Each row is a point on a tangle of strands that fork, close into loops and nearly touch. The rows are in no order.
Two points are linked if the straight distance between their rows is under 74. Some points are linked to none.
J_871: [ 19  -6  -3  41 -21   3   5  12  27  13 -13 -35  13 -15   4 -12   0   8
  19 -10  12 -12  15]
J_710: [ 24 -13   6 -35  -5  -9 -32  13  -5 -28   7  18 -14  21  10 -15 -29  10
  13   7  28  18  18]
J_359: [ -5  -4   0  44   8  19  16  10  27  22   6 -21   6 -13 -16   5  15  -2
  23   2   7  -8   9]
J_897: [ -6   7  13 -21  21 -32  -1  -1  23 -20  25  -4  37 -19   1   0  -9  22
  -8  -3  14 -12  -9]
J_643: [-18  24  -3  22  18 -14  -5 -17  -3   7 -21  10 -42   0  -5 -15  25  -4
 -23  26   3  16  15]
J_322: [ -2 -10  -7  24   5  36  13 -28  33  -2 -20  11 -10  15 -30   5  12 -15
  -4  37  -9  10 -15]
J_65: [ 19 -21  10 -13   0  -4  -5 -27   0 -14   3  48   7   3 -18  13   6  -2
  -5  38   5  25  -2]
J_32: [ 19  -4   8  -5 -11  -2 -13  -3  21  -7 -16  -5   4  -7  -5   8 -17   7
  -3   7  18  -6  -5]
J_81: [ -4  -9 -11  -6 -13  -5   8  30 -25   5   8 -51  18   1  -2   0  -2  18
  46  -9  -5 -11   1]
J_552: [ 19  -4   8  21  29 -35 -24 -20  11 -24  29  -8   3  -3 -13  -5  18  23
 -29  18  25 -16  17]
J_348: [-10 -37   0  25 -18  45 -23   6  10  -1 -17  20 -26  15   8   2  -7 -18
  11   1 -11  -3 -27]
J_616: [-10  -4   4  -2   6  13   1  28   4 -15  10  21 -23  19 -12  19   3 -13
  -3  18 -12  21 -21]
J_35: [-14 -33  -2 -29  -7  19 -22   4   5  -3  17  32  21  -1  13   5 -28  11
   9 -36  -6   1 -18]
J_904: [ 14 -30  13  -1  17 -22 -26  -7  -6  -6  24  15 -20  20 -16   0   3  16
 -12   7  23 -13  16]
J_932: [ 15 -13 -16  -7  -6 -10   2  18  22  15 -29   5  -7  25   2 -16  -9  -1
 -26 -36  -2 -19  14]
J_747: [-16  -2   6  21  18  18 -10 -16   0  -2 -11  43 -38  20  -9 -16  10   2
  -5  31 -11  17  21]
J_505: [  5   2  -9   9 -21   3  17  43 -11   6   1 -41   6  -5   6  18   3 -24
  24   1  -4  -9 -19]
J_799: [ 19   2   1  12 -12  -3 -20 -33  35  17 -29   8  -3  -7 -11  -5  -9  19
  -4  28  24 -15  21]
J_931: [  0  23   1  19   8  19  33 -17  -3  -7 -18   1 -35  -9 -11  -8  16 -11
   4  18  -6  11  17]
J_754: [ -2  14   7  32  30 -22  -7 -32  19  15  42 -11  36  -6  30 -20   1  13
 -27 -27   5 -29  23]
J_419: [-54  11 -18 -27  19  -8 -22  -9   4  22  -3 -10   5 -16   7 -17 -22  39
  21 -12   1  -3   1]
J_73: [-53  30   1   1  21  27   0  -5   8  36   7 -15 -10 -10   4  -2 -19  26
  11  -6   0  -1  10]
J_388: [-21  38  -9  26 -13  18  10   0  18  20 -31 -29 -18 -19  15  -8  -1 -15
   6  -1  -4   4   4]
J_836: [ -8 -34   6   6 -11  36 -22  11   6   5 -13  21 -18   2  11  -9 -19  14
  27  -9   0   3  14]
J_374: [-28  10  -1   4   3   5  25   8  26  25  -5  11  23  -2  25  30  -8  -2
   1  -3 -26 -36 -12]
J_223: [-30  -7  -7 -30  12 -10  -2   4  -9   6  25 -23  11 -20 -14  -7  -6  34
  12 -19   3   5   3]
J_433: [ 39 -24 -10  -5   6  16 -14  22 -20   2  25  31  -3  30  -9   3  15 -14
  22   3   4  19   7]
J_947: [-24  -1 -10 -18  -9  -6 -17  21   6   8 -29 -16 -11  10  18 -17 -19  13
   4 -34   2 -12  14]
J_110: [-36   7  19   2  25  31  19 -10  13  11   5  12 -32   5   3   9  -6  12
  14   7 -10   0   5]
J_428: [  9  -8 -26  26 -19  20  10 -17   7   0 -42 -11 -14  10 -28  -1  29 -37
  -7  24 -11  10  -5]
J_55: [ 16  18   9  10  -2 -35  20  16  -2 -21  26 -23  10 -18  12  -9   8  -1
  -2 -18   6   1  24]
J_894: [ 16  -3  20 -24   3 -22  32 -18 -37 -22   0  25  -4   6 -11   3   4  -6
  -3  12   2  -8  28]
J_570: [ 43  11  -3  12   0 -38   5  11  15 -18  23 -16  20 -11  -5   6   9  -7
  -9   8  26  12   0]
J_837: [ 16  16   4   4  11  27  31  -8   3  -5  25 -19 -18 -28 -37  14  15  -8
  -5   9   9  26 -16]
J_790: [-17  13   6  12 -15   2 -19 -11  31   3 -20  17   1 -15  15  15 -24   0
  -1  16   7 -14 -33]
J_756: [ 15   4  16 -12   5 -34   8 -16 -32 -19  -6  -9  -6   9  -8 -14  13  11
 -17  22   9 -23  45]
J_222: [ -9  -1 -14  27 -17   3   3  14 -49  28 -21 -46  15 -12  -5  -8   5   4
  47  -8 -17  -9 -21]
J_245: [-32  29   5   9  -6  20  -5 -30  14  12   0   0  13 -27  14  26 -10   7
   4   6 -13  -5 -47]
J_796: [ 10 -22  26  -7  -2 -19 -14  -7 -24  14  -5   2   8  30 -23  -1  39  -6
  -9  36  23  19  17]
J_395: [-24  13   3   8  21  -3  12  -7  -9  21  39 -19  16 -37  -5   4   8  35
  29 -18  -4   9   3]
J_298: [ 33   3   2 -44 -17 -10   5  19  -6 -23   3 -29  13  21   2   3 -17  -9
   8 -12  17 -10  -5]
J_440: [-20  -9  11 -26  25 -11  14 -25  -7  -7  39  23 -12  -7  -6   1   0  -6
 -30 -20   3 -23  -7]
J_804: [  9  -4   8 -42  12 -17 -11  10  18 -40   0 -26  27   7  15  -9 -23  21
  -2 -12  18 -14  -4]
J_343: [-13   4  -3  -4 -21   9 -24  23  -4  11 -34 -24 -36   3   5  -9 -18 -19
  -6 -11   3  -2  -8]
J_132: [  0 -14 -10 -18  -3  23  -2  29 -12 -13  12  27  -6  21  24  16  -4 -19
  -1  -8 -24   8 -35]
J_890: [-23   2  -2   3   0  43  17 -15   6  10  -6   2  -3   7   2  12 -14  -5
  -8 -10 -23  -2 -47]
J_270: [ -9  -7   4   3  -6  -3  -4   9 -37   7 -30  15   0  30  -9  -2  36 -18
  -7  35  -4  33  21]
J_624: [  9 -18  -3  18 -31  19 -21   4 -20 -15 -43  27 -15  21  16  -4  -6 -30
  12  16 -17   2  -7]
J_292: [  9   1  -8  -2 -11   0  -1  32   3   0  -2 -18 -18  24  -2  19  15 -42
   7  17   5   4 -27]
J_587: [ 33   2 -21  -1 -34  -4  10   3 -14  -5 -48 -11  -3  21  -9   0  17 -33
  -3  23  -2   4   8]
J_161: [ 15  28  -4  15 -13 -17  26  -9  13  -3 -30  -2  -8 -18  -3 -13  11  -2
  -5  11   4  -9  37]
J_883: [ 18 -12   0 -45 -13  14  10  -1 -19  -6  13 -10   0   0 -16  -6 -25  -1
   1 -35  10   9   0]
J_728: [-16  -5  18 -12  29  22  28  -1  -7   4   0  46 -16   9   8   9  -7  -1
  -4  -5 -22  -8  15]
J_468: [ 30 -15  10 -17  -3 -12 -31 -15 -30   3  17  39  27  27  -5   7  28   3
  -1  32  14  34  14]
J_218: [ 18  -6   1 -16 -23  -6   0  18 -15 -11 -28  24   0  27   3   0  -1 -22
   8  26  -4  20  16]
J_467: [  8   0   0  34 -26 -33  14 -15 -20   2   3 -27  53  -3  24   9 -13  24
  51 -26 -24  10  -6]
J_509: [ 21  16   7  23  33 -44  -7 -29  13 -23  20 -21  15  -9  19 -17  12  28
 -39 -17   4 -29  18]
J_252: [-21 -24   8 -30  12  10 -10 -21  22   8  21  21  11  -1  -6   5 -14  13
 -12 -16   6 -15 -20]
J_17: [ 21 -29 -14 -18 -11  10 -17  12   3  -7  -3  49   7   9  22  12 -14 -11
  -8 -11 -24  -2  -7]
J_282: [-20   7 -19   4  -3  20  16   5 -42  29 -11 -30  15  -8  -6   6  -2  -7
  13  -8 -28 -21 -50]
J_519: [ 35 -11   9 -27   3 -29 -38   5 -22 -28  15  42  15  26  10 -17   2   6
 -12  15  14  22  24]
J_315: [ 23   6  -6  -3  15 -27   2  12  -3   3  13  -4  -3   5 -30   9  25 -14
 -30  14  17   7   4]
J_83: [ -5  10   6  16  23 -13   2 -15  28  12  35   4  18 -24   0   4  10  19
 -18 -15   8 -28   2]
J_405: [  1  11  -5 -31  13 -29 -11  11   7 -16  19  11 -13   0  -7  -4  -3 -10
 -28  -6  22  13   4]
J_966: [  1  31 -13  24 -25   1 -18  20   0   0 -26 -31 -14 -21  21  -3  -1 -19
  -7  -5  -2  -6 -24]
J_175: [ -1  10  12  25 -17 -39  24   0   0 -11   8 -22  42 -13  33   4  -9  10
  13 -29 -14  12  20]
J_494: [-19  18  -1 -28  20  -9   9  16  13 -13   8  16 -10  -9  -1  15  -5 -11
 -24   2 -10  11 -24]
J_117: [ 19  18   4   7  14 -34  24 -12 -25 -15  22 -23 -18 -15  -4 -12  12  -3
 -23  -4   5 -26  33]
J_347: [-23  -5  -6  30  24  29 -10   7  21   7  -3  20 -46  19 -17 -14  17  -4
 -19  -2 -12  20   0]
J_872: [ -7 -14 -19 -28 -17 -16  -8  31  -3   2  -4 -14  30   3  15   7  -9 -13
 -15 -30  -3 -25 -31]
J_63: [ -5 -32   9 -18   5  19 -23  12  -8   0  27  35  -7  -7   5  -5  -8  17
  14 -22   5  14  15]
J_137: [ -9   3  -3  28  11  45   3  -1  19  16  10 -30 -20 -17 -30  -2  19   6
  10   1   2  19 -23]
J_731: [-12  19  -7  12 -18   2 -16 -18  14  20  -4 -23  36 -22  13  -7 -22  32
   8  -9   1 -17  -6]
J_668: [-28  13 -18  -5 -14 -19  -8  18 -20  16  -2 -28  31 -12  20  11   0  -1
  11 -14 -25 -18 -36]
J_16: [  7  -9   0 -23  -9  38  21 -11  -7  18 -13  -9   0 -10 -14   1  -5   7
  -2 -27 -11   0 -18]
J_757: [ 11  32  -1  51 -18  -6  18 -15  22  12 -13 -17   6 -20  24  -7  -2 -12
   3  -6  -2   9  16]
J_362: [  6 -14   8 -23   9   3  22  -6 -25 -18  18  56   9   1  15   3  -1  -9
   3   0 -16  -1  28]
J_740: [  9  10   2  -5   6  29  28 -15  -8 -27  -2   3 -28  -3 -34  -6  10 -19
  -5  31   1  38  -5]

A fork is a point with three links, a tip a point with one. Leave the first point through the second and follow the links. Name the first fork or tip that comes.
J_790, J_245: J_904
J_509, J_754: J_799
J_117, J_756: J_395
J_395, J_223: J_55

A piece is all that can be reached along the links. How many separate loops has the piece of each point below (a circle has one, a figure eight two, a Y none), and how many tips (points with one link)?
J_83: loops 0, tips 2
J_587: loops 0, tips 7
J_871: loops 1, tips 2
